Points on a hilly landscape, in no order, each with its height.
A climber steps from a point to the highest of its 2 nearest points, and stops where none of them is higher. Distance is the straight distance between rows; heights are no part of it.
j_923 h=285: [122  91 146 141 174 101 151  96 154 146 149 135 107 146 128 155 120 135
  90 153 104 137 128 140 110 121 169 142 100 116  67 138 132 100 132 134
 121]
j_804 h=273: [ 73 169 109 168 115 131 131 183  78 166 141 158 152 158  80  93 153 164
 160 150 154 111 112 147 161 114 147 113 117 138 174  52 124 141 123 127
 120]
j_470 h=350: [130 134 147 126 177  47 152 131 148 179 121 112 131 193 102 143 130 167
 110 153  97 173 185  87 116 142 116 150 118 120 147 103  94  81  70 124
 172]
j_358 h=63: [132 114  86 169  84 157 109 136 120 133 122 150 157 146 132 141  93  56
 150 108 112 129  95 179 132 136 178 114 163 106  81 151 173 141 148 119
 137]
j_553 h=143: [ 91 104 116 152 144 159 173 161 100 169 167 158 179 109 103 121 164 134
 169 155 130 113  79 174 152 117 187 118 140 121 128  94 150  90 184  80
  76]
j_303 h=598: [184 144 133 129 168 116  90 132 179 135 126  79 145 168 127 107 145  88
 176 123 120 131 162 134 115 143 114 149 104 134 137 100  54 107  87 106
 149]
j_571 h=160: [193  95 141 133 134 125 127 131 131  91 136 133 126  67 143  84 111 137
 162 128 110 133  67  98 118 141  83 152 174  88  74 160  81 119 124 124
 111]
j_661 h=175: [181 176 102 166 100 145 123 122 112 103 112 115 120 174 112 119  77  54
 177 108 160  66 124 197 168 159 130 129 136  87 163  76  98 145 105 155
 139]
j_528 h=423: [105 121 111 120 137 128 139 148 124 107 129 135 133 105 114  83 130 147
 122 105 144  78 123 127 125 139  91 110  85 112 142 103 148 148 156 161
 132]
j_512 h=387: [ 70 105 158  96  90 118 147 128  91 149  98 185 142 123 112 112 200  92
 137 156 159 100 147 156  95 110 167 105 145 108 128  66 103 138 148 100
 153]
j_198 h=512: [ 72 118 153  91 103 116 150  68 136  74  93 173  90  67 144 150 148 183
  75 133 125 160 123  75 106  66 147 160  99 172 101 151 174 154 164 144
 152]
j_663 h=320: [124 134 151 147 162  69 161 128 134 158 160 136 119 193 107 130 189 147
 129 134 133 134 176 150 148 125 144 109  82 127 105  68 129 141 123 183
  97]
j_379 h=372: [109 115 155 163 193 130 130 123 151 140 160 122 100 106 143 141  78 157
  73 164 139 154  74 116 143 162 156 116 166 136 104 198 144 109 108  88
  94]
j_847 h=548: [101 145 183  66 123 116 115  65 143 107  87 112  90  89 142 149 137 181
  74 140 118 171 152  75 127 130  91 129 150 161 150 176 104 119 133 126
 131]
j_117 h=340: [ 77 154 156 118 167 109 153 148 112 143 168 144  93 178 124 118 182 134
 123 120 174 156 126 143 111 111 154 134  68 129  80  83 121 146 147 165
  95]
j_800 h=337: [133 139 105  79  77 159 103  58 161  92  97 139  94  73 154 105 113  75
 127 143 174  42 128 147 127 155 115  75 110 122 176 148 118 120 172 104
 123]
j_448 h=352: [121 156 119  82  57 174  90  91 136 110 116 152 114  72 113  99 148 122
 151 122 157  54 108 145 119 138 108 112  99 135 158 117 118 148 178 109
 105]
j_666 h=296: [195  97 129 176 119 140 113  80  92 152 123 146 136  93 110 136  67 163
 126 147  97 122 105 111 146 155 108 120 139 163  81 183 140 171  75 119
 105]
j_659 h=409: [164 109 172 130 171 144 125 158 174 113 172  86 107 167 149 158 122 153
  93 100 116 203 115  88 115 151 121 145 171 126  88 226 111  63  84 115
 113]
j_964 h=330: [ 79 139 138 107 158 142 112 116 140 103 136  91  93  87 151 143  79 113
  67 116 145 117  85  95  95 123 159 160 122 148 131 197 146 139 155  88
 155]
j_116 h=457: [150 101 145 145 165 114  86 178 162 146 163 107 137 147 153  90 140 103
 146 105 114 109 101 137 115 150 144 117 150  76 121 117 101 134 103 101
 119]
j_408 h=412: [135 150 138 159 157 157 117 167 112 172 149 118 172 159 117 140 101 117
 135 139 130 135 111 147 169 128 137 128 135 149 172  89 114  95  80  91
 148]
j_997 h=654: [ 95 124 147  85 130 128 101 182 155 123 100 125 119 158 156 138 177 105
 102 111 144 163 171  90  60 108 126 103 120 156 170 137 126 138  90 103
 198]
j_716 h=662: [121 119 134  84  73 128 163  81 112 115 101 147 131  97 110 141 133 155
 118 166 111 134 137 111 158 121  89 134 145 148 146 125 116 115 156 172
  97]
j_21 h=489: [173 126 142 131 143 100 102 113 176 112 136 111 129 128 135  83 129  94
 154 118 116  66 109 148 140 157 128 139 126  54 125  88  95 123 106 104
 123]
j_634 h=371: [169 167 105 131  77 150 106 108 118  86 129 120  90  75 119  77  86 112
 164 117 166  58 113 122 128 137  77 144 107 111 143 121 113 134 174 128
 121]
j_441 h=395: [ 58 112 146 109 130  66 174 159 133 139 151 164 123 132 104  93 195 128
 159 144 146 153 106 144  69  67 136 148 112  86  88  56 106 119 178 147
 147]
j_550 h=396: [130 103 164 155 205 121 130 139 169 144 170 112 114 150 153 129 115 160
 113 145 126 192  90 113 139 141 138 135 153 110  93 176 121  56 113  97
 102]
j_972 h=641: [128 154 122  93 104 140 126 150 108 110 115 111  97 123 121 135 134 172
  86 106 113 155 168  96 127 118 115  98 152 133 126 173 161 139 124 165
 149]
j_789 h=276: [174 114 123  54 112 151  56  86 174  93  77 118 100 117 143 132  77 131
 100 120 111 123 167  98  81 176  74 143 148 153 152 209 120  95  76  87
 151]
j_807 h=479: [ 68 121 170  94 110 124 146  74  75 141 119 176 133 105 107 138 191 123
  88 154 130  87 105 156 156 112 175 145 114 123 117  90 129 142 131 132
  96]
j_887 h=558: [152 127 120 150 142  97 122 146 177 172 120 115 168 167 113  95 154 117
 174 150 100 114 169 142 135 139 124 109 100 127 135  65  80 130 103 125
 134]
j_562 h=681: [109 153 118 107 113 152 123 155 111 130 122 141 152 147 123 119 231  98
 171  74 166 114 156 178 132 105 187 111  79 163 154  90 140 183 154 132
 130]
j_18 h=521: [160 136 101 155 122 119  97 117 161 140 115 117 141 134 133  79 120 136
 158 149 118  54 148 150 136 152  99 140 114 109 167  61 110 132 135 123
 149]
j_90 h=162: [ 96  93 153 158 192 149 151 149 109 183 164 153 174 140 107 107 160  98
 137 184 147 113  82 161 143 136 174 117 148 108  93  81 122  94 144  66
  94]
j_787 h=379: [125 129 143 130 180 142 137 134 113 139 135 107 149 143 125 175 106  97
  95 132 121 140 104 161 166 146 179 140 141 151 154 148 141  87  98  89
 112]
j_77 h=494: [158  97 153 137 125  87 153 110 114 167 140 134 145 126 119 143 127 185
 100 153  81 167 139 110 177 133 118 153 164 114 104 163 129  95 106 142
 128]
j_156 h=196: [162 183  74 160 100 140 138 154 127 145 125 107 131 139 127 155  48  63
 184 110 161  61  77 195 167 179 148  87 157  83 176  76 122 139 127 103
 125]
j_685 h=455: [108 125 145 134 116 133 143 184 109 165 152 128 177 163 131 111 141  79
 156 108 146 164 108 140 124 123 132 160 153  75 161  90 113  95 116 146
 154]
j_721 h=596: [129 134 161  87  72 118 123  59 140 148 119 153 130 111 131 158 139 177
  94 163  80 166 148  73 139 131 114 114 157 152 105 167 106 138 132 141
  89]
j_415 h=474: [ 54 133 141  99 115 122 153 121  98  87 102 174 112  81 113 134 143 144
 119 137 128 143 120 119  91  66 134 172  96 157 123 102 136 129 173 132
 159]
j_656 h=288: [178 133 129  54 135 139  78  98 164  76  76  84 117 153 130 118 117 145
 120 104 149 140 210  86 101 167  55 120 134 177 196 164 108 101  62 115
 150]
j_901 h=624: [ 89 144  94 129 129 109 143 130 156  77 112 107  91  72 141 145 104 173
  85 116 113 169 112 119 147 109 143 117 154 116 132 158 165 111 192 149
 126]
j_393 h=236: [112 139 101 150 114 153 108 189 143 117 159 113 142 148 144  95 162 106
 148  90 113 153  98 134 106  74 158 161 131 122 118 125 151 110 171  90
 172]
j_72 h=571: [153 142  80 174 147 127 145 169 117 108 136 142 150 154 113 129 170  94
 185  94 153 113 143 175 145 139 142  71 102 130 107  98 140 174 135 153
 113]
j_466 h=557: [105 113 186 100 136 124 141 154 149 157 142 119 143 159 124  55 178 100
 160 111 195 138 180  98  76 125  88 133 155  95 171  85  57 173  73 124
 182]
j_477 h=559: [162 150 115  96 139 140  98 126 134 131 114 122  98 162 108 158  88 138
 111 138 133 117 152  97 109 171  72 122  98 159 153 132 128 121  87 153
  93]
j_254 h=608: [ 84 147 141 135 124  99 149 123 101 130 114 163 122 128 111 147 155 131
 118 143 117 169 134 185 182 111 196  81 145 140 101 125 144 151 148 151
  95]
j_604 h=368: [148 169  92 162  87 154  96 168 125 128 117 116 138 119 134  77  74  95
 174 111 148 100 134 133 115 124  93 110 144 124 158  97 111 142 147  69
 164]
j_564 h=321: [171 130 123  94 139 177  97 164 117 117 101 116 136 110 106  87  91 110
 140 113 153 130 175 108 107 162  57 102 155 134 183 147 116 129  86 115
 150]
j_757 h=386: [177 147  94 107  98 141  96 115 125  82 138  89  54  77 157 104  54 128
 141  85 152  61 107 104 133 123  91 171 107  93 147 167 147 117 157 145
 151]
j_111 h=676: [ 95 137  95 122 145 105 166 130 128  93 128 122  96  96 105 153 107 184
 107 141 135 145 138  83 134 120 100 140 148 111 120 116 160  91 177 184
 122]
j_367 h=328: [ 58 138 140 111 145 103 162 148 107 132 119 158 124 143 100 108 204 118
 161 138 175 125 165 154 104  94 123 100  84 179 161  52  69 161 146 139
 109]
j_626 h=468: [176 127 117 145  82 153 111  72 126 114 109 143 142  78 132 136  95 124
 164 157  84  98  94 150 182 139 132 125 133 136 121 125 116 152 152  98
 107]
j_582 h=448: [ 97 124 135 129 148 125 136 150 130 127 132 138 134  90 123  74 146 115
 156 131 156  74  87 103  77 118 105 146  92  98 126  68 121 129 153 126
 140]
j_248 h=742: [130 125 138  64  49 130 125 113 114 112  92 136 133 163 130 147 201 129
 102 101 116 167 220 130 124 106 103 106 102 168 133 154 144 149 106 189
 153]
j_764 h=333: [123  79 137 116 128 138 154  92 145 141 139 140 166 103 158 193 152 159
  57 156  91 146 118 111 167 127 167 128 130 162 141 191 167 121 105 148
 115]
j_175 h=410: [128 129 137 178 134 122 150 177 116 172 169 118 163 183 115 122 146 129
 158 146 122 170 117 137 167 101 139 185 147 112 157  79 116  73  97 116
 152]
j_430 h=400: [139 162  79 152 113 104 172 164 151 131 130  99 108 186 121 116 187 233
 124 105 136 164 200  94 128 101  85 145  96 140 158  85 149 146 136 220
 135]
j_696 h=178: [141  74 128 167 152 128 160 110 134 101 142 152 123  64 148 114  68 123
 129 157 100 168  69 102 119 137 115 158 179  94  53 158 138 120 152 142
 102]
j_740 h=694: [ 92 165 118 149 129 112 113 166 117 135 122 115 125 119 122 105 149 135
 135 118 123 139 127 179 154 121 160  76 145 125 131 108 138 152 138 114
 135]
j_257 h=363: [109 113 165 145 165 101 180 154 123 136 192 134 124 169 125  97 172 117
 141 147 149 174 115 132  93 106 128 151 104 106  62  85 110 107 146 149
 118]
j_86 h=403: [173 133 112 119 144 155 112 147 123  93 138 113  92 107 134 115 103 135
 118  85 143  78 117 100 123 152  86 140  91  95 142 156 154 147 126 180
 121]
j_725 h=573: [133 147  78 197 147 145 106 216 175 145 138 116 153 168 142 114 136 121
 146  99 139 147 144 127 112 146 133  71 144 106 149 109 117 136 113 138
 126]
j_621 h=268: [ 89 156  98  92 111 147 107 129 110 105  95 126  97 108 134 154  98 103
  98 113 150 101 149 144 105 104 137 163 100 149 181 122 149 100 183 123
 167]
j_882 h=540: [112 100 154 138 134 101 163 120 116 158 148 152 154 130 112 141 167 159
 123 154 100 197 132 155 179  81 163 120 158 114  89 138 136  96 133 151
 116]
j_920 h=343: [150 174  98 133  86 170  84 142 132 118 121 118 118 132 128  86 100 150
 146 101 149 106 173 107 112 142  82  94 127 165 193 117 116 150 129 127
 144]
j_177 h=295: [ 84 113 114 127 127 113 133 155 105 144 130 145 123 165 143 183 144 167
  71 125 118 158 165 106 108 118 171 112  90 164 131 157 212 115 133 161
 135]
j_509 h=305: [120 156 114  90  82 146 105  61 120  97  98 143 106  99 147 110 140  62
 162 123 153  44 125 212 151 136 174 104 124  98 132 118 125 184 178  73
 114]
j_779 h=526: [ 59 109 147 123 108 104 160  84 138 145 133 157 141  92 126 145 161 164
  86 156  94 108  80 132 158  94 172 162 127 108 113 121 151 105 155 151
 131]
j_282 h=588: [144 141 132 117  86 164 113 169 108 146 133 120 121 126 125 156 105 124
 110 111 125 132 112 111 128 124 135 111 163 114 138 159 151 123 121 141
 134]
j_560 h=511: [158 156 134 146  96 128 112 105  91 110 120 113 128 113  99 101 114 114
 200 124 122 115 112 158 176 122 115 143 121 130 131  88  89 138 135 113
 111]
j_973 h=460: [178  75 134 157 155 109 141  74 141 121 140 124 136 115 144 156  76 181
  97 153  70 175 117  82 148 117 116 182 186 138  74 200 151 100  85 135
 114]
j_720 h=283: [157 143 104  88 119 156  93 115 148  74  92  84  90 106 164 149  31 112
 107 106 115 120 148  97  84 150 103 157 167 142 135 215 126 121 117  96
 160]
j_532 h=383: [158 152  89 172 155  94 147 167 162 143 142  96 110 190 108 142 149 183
 131 106 128 160 179  84 124 129  94 153 105 130 169  97 113 109 110 189
 127]
j_50 h=536: [125 166  96 160 172 131 127 168 124 103 122 107 137 130 114  97 132  96
 173 115 177  77 147 190 135 126 132  96  88 155 137  67 131 184 141 122
 132]
j_914 h=686: [111 149 120 117 108 152 137 178  99 155 146 153 167 168 127 150 187 155
 132 136 129 132 157 112 126 133 130 104  81 164 147 104 138 139 128 147
 100]
j_724 h=302: [188 116 122  87 120 160  79 154 139 120  86 106 127 143 119 122  73 175
 139 101 122 168 193  68 104 156  50 112 170 152 177 176  98  97  46 114
 134]
j_899 h=299: [172 140  86 140 138 144 102 131 137  72 113  75  73 122 155 176  46 125
  99  79 125 142 115 106  99 136 115 173 175 111 123 213 170 101 152 123
 155]
j_28 h=301: [113 105 141 149 158  86 155 118 131 171 136 141 127 167 111 135 145 108
 117 140 121 103 137 167 129 140 160 117 119  83  82  90 139 136 126 154
 106]
j_776 h=365: [129 115 139 157 170  72 156 150 143 193 154 119 132 234 114 132 157 156
 128 125 132 172 180  72 117 120 104 144  89 109 123 110  96  94  92 168
 143]
j_404 h=749: [122 160 128 114  95 152 102 137  93 119 116 128 128 148 119 144 197 115
 157 111 133 142 157 143 137 104 143 102  84 182 130 135 141 173 128 128
 123]
j_3 h=433: [180 102 140 142 182 128 141 128 136 119 138 114  90 136 118 158  95 188
  94 127 100 202 121  74 125 133 104 143 176 140  71 217 130 116  78 123
  99]
j_791 h=201: [ 93 107 122 125 122 144 172  99 115 112 137 147 156  52 138 119 121 109
 134 156 126 156  72 133 136 124 147 126 169 107  86 147 125 123 174 131
 114]
j_915 h=594: [137 130 122 110 107 126 146  78 118 164 131 146 159 129 118 139 170 165
 105 154 109  76 134 119 167 148 121  94  87 144 126 111 125 161 116 176
  61]
j_631 h=200: [ 79 125 163 143 178 133 125 164 128 146 185 123 128 134 154 128 130 101
 119 146 156 151  60 120 103 128 155 171 152 115 119 111 145  64 145  70
 149]
j_11 h=658: [ 94  93 169 156 122  99 190  71 124 135 159 161  96 101 120 128 115 186
  82 184 112 179 104  92 132  96 121 176 133 119  54 148 130 153 138 154
 123]
j_592 h=221: [119 182  78 180 116 153 125 166 124 169 140 116 138 148  98 153  82 107
 160 121 148  71  94 172 172 159 176 100 103 126 184  56 134 138 131 108
  94]
j_911 h=303: [ 37 155 133 137 131 130 150 167  76 146 153 151 154 133  85 131 183 146
 155 147 149 148 125 158 126  96 135 127 104 171 160  67  93 129 153 114
  97]
j_742 h=520: [112 144  99 149  93 170 137 202 101 151 146 124 150 171 133 163  97 123
 132 107 144 156  95 123 149 123 144 155 178 111 175 116 147  79 130 153
 139]
j_265 h=432: [ 64  82 163 105 150 118 155  97  77 159  92 199 162 114 112 158 180  89
 128 162 137 119 125 161 121 124 190 118 133 151 112  88 126 145 139 102
  90]
j_834 h=513: [129 104 180 107 184 105 150 170 159 141 175  98 143 152 134  72 173 110
 165 114 160 148 136 108  80 130  75 142 127  90 130  94  79 137  93 139
 146]
j_736 h=553: [109  94 124 134  97 126 143  59 163 113 110 177  98  99 147 160 144 179
  76 133  87 166 127  92  99 106 156 139 116 150  82 186 178 163 134 158
 121]
j_223 h=36: [188 107 102 180 116 122 124 104 140 100  92 120 125 126 154 163  77 109
 117 105  84 151 120 145 155 136 143 124 165 115  94 192 147 118 123 141
 112]
j_994 h=555: [131 161 163  54 148 138 113  78 117 104  98  97  88 109 106 154  80 142
 112 139 148 136 149 100 118 147  74 150 125 172 137 165 114 132 101 137
 111]
j_936 h=99: [ 94 108  86 149  89 139 139 140 124 162 107 172 174 118 129 118 127  76
 170 147 126 107 101 185 123 132 187  89 172  69 100  73 136 149 183  72
 102]
j_658 h=182: [ 81 110 194 135 193 153 153 191 122 176 195 135 157 155 126 119 170 117
 137 162 174 164  94 138 118 120 152 138 154 116 135  94 103  80 122  76
 113]
j_885 h=259: [138 115 162 101 144  98 130  52 108 138 116 121 124 100 114 128  59 143
  91 183 105 103 110 110 134 175  86 167 182 104 139 119  87 108  90 111
 100]
j_390 h=574: [ 78 148 110  86 101  88 146  81 140 100 113 122 106  59 125 131 128 169
  98 121 123 108 104 152 154 100 143 147 115  99 138 127 161 129 177 153
 141]
j_200 h=693: [103 124 156  87 109 108 114 151 133 126 110 121 119 179 144 169 202 118
 106  96 111 192 203 117  86 109 142  95  93 179 140 155 123 154 103 135
 171]
j_998 h=492: [204 156  89 177 132 171 116 170 140 155 124 112 139 140 129 174  56 111
 169 107 140 101 116 118 140 196  81  62 146 129 184 114 106 129  79  91
  91]
j_684 h=314: [143 128 123 127 159 129 109 146 127  84 144  83  90 121 165 153  87 103
 101  82 139 125  97 100  86 119 142 172 115 141  98 185 156 122 123 125
 147]
j_455 h=322: [140 161  91 105  53 140 119  48 150 117 101 131 114  77 152 118  85  61
 171 150 155  25 124 205 154 162 155  76 123 121 176 142 126 154 169  71
 119]
j_165 h=245: [ 97 168  77 182 122 134 144 137  89 149 107 130 152 157  98 129 112 113
 170 147 139  92 116 185 167 134 137 130 102 135 200  29  98 140 125 114
 103]
j_329 h=599: [152 119 159 112 132 122 121  77 114 101 116 138 102  82 127 106  71 134
  97 157 137 106 123 114 128 131  99 154 130 144  67 167 143 167 123 163
 118]
j_174 h=121: [ 79 108  92 161 103 157 150 185 118 160 158 173 180 116 117  93 161 105
 180 143 131 114  79 157 127 138 155 102 154  81 125  62 131 116 173 109
 106]
j_287 h=739: [102 104 137  98 135 110 182 105  95 129 103 141 109 114 114 155 151 178
  95 161 114 180 163 100 117  92  92 143 145 150  96 132 152 113 145 176
 126]
j_330 h=217: [126 119 121 173 153 158 103 180 149 135 187 134 142 165 176 129 118 109
 120 108 108 155  63 136 102 106 166 154 144 101  89 144 151  73 147  89
 152]
j_429 h=637: [149 128  83 105 107 148 139 137  87 137 117 149 162 130 128 161 165 156
 121 129 114 111 125 141 160 149 119  63  84 171 153 124 163 154 135 176
  85]
j_179 h=318: [179  91 105 186 136 147 109  82 116 107 104 142 125  99 158 155  33 144
  89 141 109 125 122  95 144 147 127 128 131 199  90 238 184 183 102 121
 110]
j_245 h=349: [110 132 134 136 151 163 102 113 142 135 154 130 116  91 131 151 107 121
  86 135 133 119  85 108 142 133 171 116 115 135 111 203 147 145 137  80
 110]
j_54 h=282: [ 70 153 102 114 122 117 115 142  99 110  80 137 107 124 135 194 112 137
  64 123 117 150 160 112 105 130 153 153 109 173 151 140 188 112 162 129
 170]
j_318 h=284: [140 112 121 127 132 133 112 142 134 140 121 111 118 155 144 197 134 148
  82 119  96 122 156  99 102 154 143 109  70 173 120 173 183 142 102 156
 120]
j_449 h=612: [100 130 196  83 142 111 101 148 153 141 126 100 129 161 140 102 191  90
 119  91 178 140 169 106  83 110 141 119 114 118 149 106  94 140  99 116
 186]
j_212 h=601: [132  97 142 141 124 105 160  88 146 117 146 156  94 125 130 146 116 217
  63 131  90 195 130  61 131  72 132 172 160 127  56 170 168 143 148 168
 135]
j_243 h=586: [167 155 136 102 169 116 113 142 165  90 137  88  90 141 109 145 138 172
 103 125 125 144 170  81 121 146  78 120  89 170 124 157 108 139 109 164
 104]
j_252 h=269: [110 113 124 101 123 128  96 110 139  97 123 105 132  94 160  93 145  70
 147  93 125  77  98 149 106 100 155 164 113 100 131 132 137 124 174 104
 166]
j_432 h=600: [128  90 194 132 155 119 148  74 113 139 153 168 110 100 114 129  81 150
  86 162 137 158  98  80  97 118 105 162 145 129  49 174 125 172  93 131
 119]
j_846 h=477: [ 96 134 154 118 153  99 144 154 141 118 160 103 128 105 119  74 175 131
 139  98 148 116 103 113 105 104 101 159 117  68 152  66  84 126 129 148
 159]
j_53 h=422: [145 105 179 118 204 113 129 144 150 169 173 104 147 140 120 112 139 141
 116 143 117 142 115 117 144 163 133 119 152  96 126 129 106  97  82 100
 111]
j_188 h=425: [113 150 116  94 107 116 145 168 137 120 123 129 119 177 113  99 206 179
 135  78 151 144 182 115 115  74 111 126  85 133 141  82 136 175 115 193
 165]
j_23 h=26: [181 124 110 123 100 146  89  64 152  97  90 100 130 139 161 169  84  50
 136 108 100 117 122 170 152 150 137 100 142 123 133 177 125 133 117 117
 122]
j_555 h=274: [114  96 117 133 189 117 133 129 156 133 123 120 132 163 154 161 143 101
  83 138 101 122 161 124  93 155 158 119  92 137 107 159 153  97 115 136
 142]
j_41 h=529: [166 158  69 199 124 138 110 184 172 141 142 101 144 158 132 154  66 115
 145  91 127 107 128 139 141 167 116  92 156 100 211 123 117 120  96 127
 139]
j_315 h=354: [109  79 128 149 171 139 131  97 120 124 121 118 155 127 161 203 111 105
  68 150  92 143 103 141 155 123 185 136 126 169 104 185 182 100 107  89
 121]
j_845 h=562: [161  96 153 100  93 147 109  72  86  89 105 132 106  85 144 116  48 103
 108 122 153 105 121 117 110 121  97 177 150 121  98 170 162 141 115 121
 155]
j_392 h=691: [179 117 150  92  59 141 114 119 119  93 107 123  84 166 139 153 135 143
  93  95 109 164 180  99 114 119  96 126 120 149  99 185 147 136 102 180
 139]
j_708 h=275: [169 111 161 131 153 118 121  68 113 170 124 147 148 126  84 134  79 157
 103 188 101 111 118 102 145 170 106 135 152 152 102 146  97 126  63 103
  90]
j_962 h=619: [157 148 160  92 138 120 120 100 136 115 137 102 124 127 108 107 156 168
 120 118 124 125 138  94 151 138 107 139  79 141 148 117  75 130 122 171
  96]
j_238 h=336: [155  88 113 150 162 141 124  98 116 106 109 108 136 134 160 200  91 156
  80 142  81 143 130 122 147 153 144 134 120 201 117 221 190 136  67  99
 124]
j_765 h=287: [ 96 137 109 111 109 146 126  94 113 103 131 129 128  85 158 120 127  73
 152 109 150  68  76 185 139 122 175 123 112 132 114 143 145 163 205  82
 123]
j_298 h=397: [167 152  79 173  93 146 100 138  98 124 114 118 117  80 135 100  43  97
 170 116 136  88 103 149 135 103 130 133 136 135 100 155 143 127 169  75
 169]
j_637 h=48: [173  87 124 184 117 134 125 146 115 139 144 134 166 151 155 167 106  84
 145 125  83 162  95 161 165 125 166 129 161  99 106 144 137  99 107 120
 130]
j_547 h=452: [137 129 144 121 130 110 127 180 158 128 124 107  92 147 116  56 180 161
 125  91 146 135 196 100 110  96  77 127 120 123 139  97 107 154 127 156
 185]
j_872 h=80: [150 139  79 157  61 135 100 145 117 150  99 167 154 131 131 100  76  57
 187 123 119  95 112 182 114 141 155  82 155  86 122  92 140 150 179 100
 126]
j_536 h=440: [223 110 109 130  81 143  84  79 134 104  99 141 136 107 126 112 109 117
 158 137  95  64 153 155 162 137 106 133 117 134 114 136 112 132 116 122
 138]
j_704 h=313: [ 78 116 147 113 119 144 161 125 115 152 136 169 146 143 148 204 191 157
  71 141 109 181 123 131 128 104 174 121 110 162 120 176 172 104 126 137
  99]
j_424 h=625: [118 163  83 172 120 143 115 205 134 105 143 102 136 126 135 103 127 153
 147  85 129 127 132 146 157 116 145  94 154  96 159 114 147 138 146 150
 151]
j_308 h=254: [135 123 103 122 135 129 121 172 162  79 133  85 118 123 162  84 151  89
 158  85 122 114 111 127  82 103 129 147 125  81 100 130 132 132 170 116
 182]
j_160 h=481: [133  95 161  99 165  97 148 148 156 156 148 126 116 146 100  77 171 147
 153 111 162 133 178  77  76 116  55 108  94 129 126 135  98 165 111 175
 136]
j_494 h=242: [104 119 163 125 143  98 140  70 125 127 119 119 123  87 115 102  94 108
 147 179 112 107 108 122 137 165  98 161 182  66 139  84  97  74 130 113
 121]
j_356 h=223: [104 107 136 120 120 108 141 108 112 114 118 138 152  69 140 126 104  88
 146 173 106 161 105 144 111 148 105 129 196  83 130 106  94  76 172 127
 123]
j_38 h=419: [221 129  75 152  94 161  94 109 108 115 108 129 129  68 148 104  74 104
 164 132 110  68 132 132 150 127 101 125 113 159 150 191 144 117 142  83
 154]
j_672 h=434: [ 44 120 162 104 122  89 172 104 111 148 128 184 120 109 121 109 178 147
 134 157 128 144 112 129  86  72 158 128  80 139  64  93 143 154 173 140
 134]
j_703 h=572: [124 137 145  85 115  81 157 100 114 140 141 117 160 142 106 133 204 176
 127 122 115 121 137 132 186 134 116 117 108 143 169  96 101 118 138 183
  91]
j_820 h=560: [186 152 154 131 136 113 114 104 122 121 121  97 126 134  99 103 120  99
 210 146 117 130 149 143 135 133  66 150 122 147 125  96  46 124  92  92
 139]
j_946 h=449: [173 145 128 147 125 147 109 142 117 167 131 126 172 151 112 147  70  79
 157 129 132 109  97 140 155 169 123 105 159 127 166 119 127 123  59  81
 120]
j_246 h=355: [ 93 143 137 105 110 108 118 115 102 130 104 132 145 141 100  86 186 107
 161 146 157 105 146 170 122 104 138 136 100 117 134  51  98 151 140 133
 142]
j_712 h=618: [124 150  92 163 108 144 101 163 152 113 118 129 166 186 144  88 216 100
 189  82 171 118 164 186 129 128 159  77 106 137 141  73 117 203 134 152
 119]

Where does a climber stop that starts at each point below?
j_911: j_287
j_789: j_303
j_356: j_740
j_704: j_740
j_555: j_11
j_188: j_248
j_936: j_248
j_252: j_248
j_528: j_248

Call two points neighbours if one is among the 2 nearest of the other. Go from one point of each pair to the other, from neighbour to neighbour, staying as high as possible. Name the lowest point that can't be avoided.
j_248, j_11: j_720
j_287, j_962: j_847
j_740, j_303: j_550
j_962, j_404: j_703
j_740, j_248: j_175
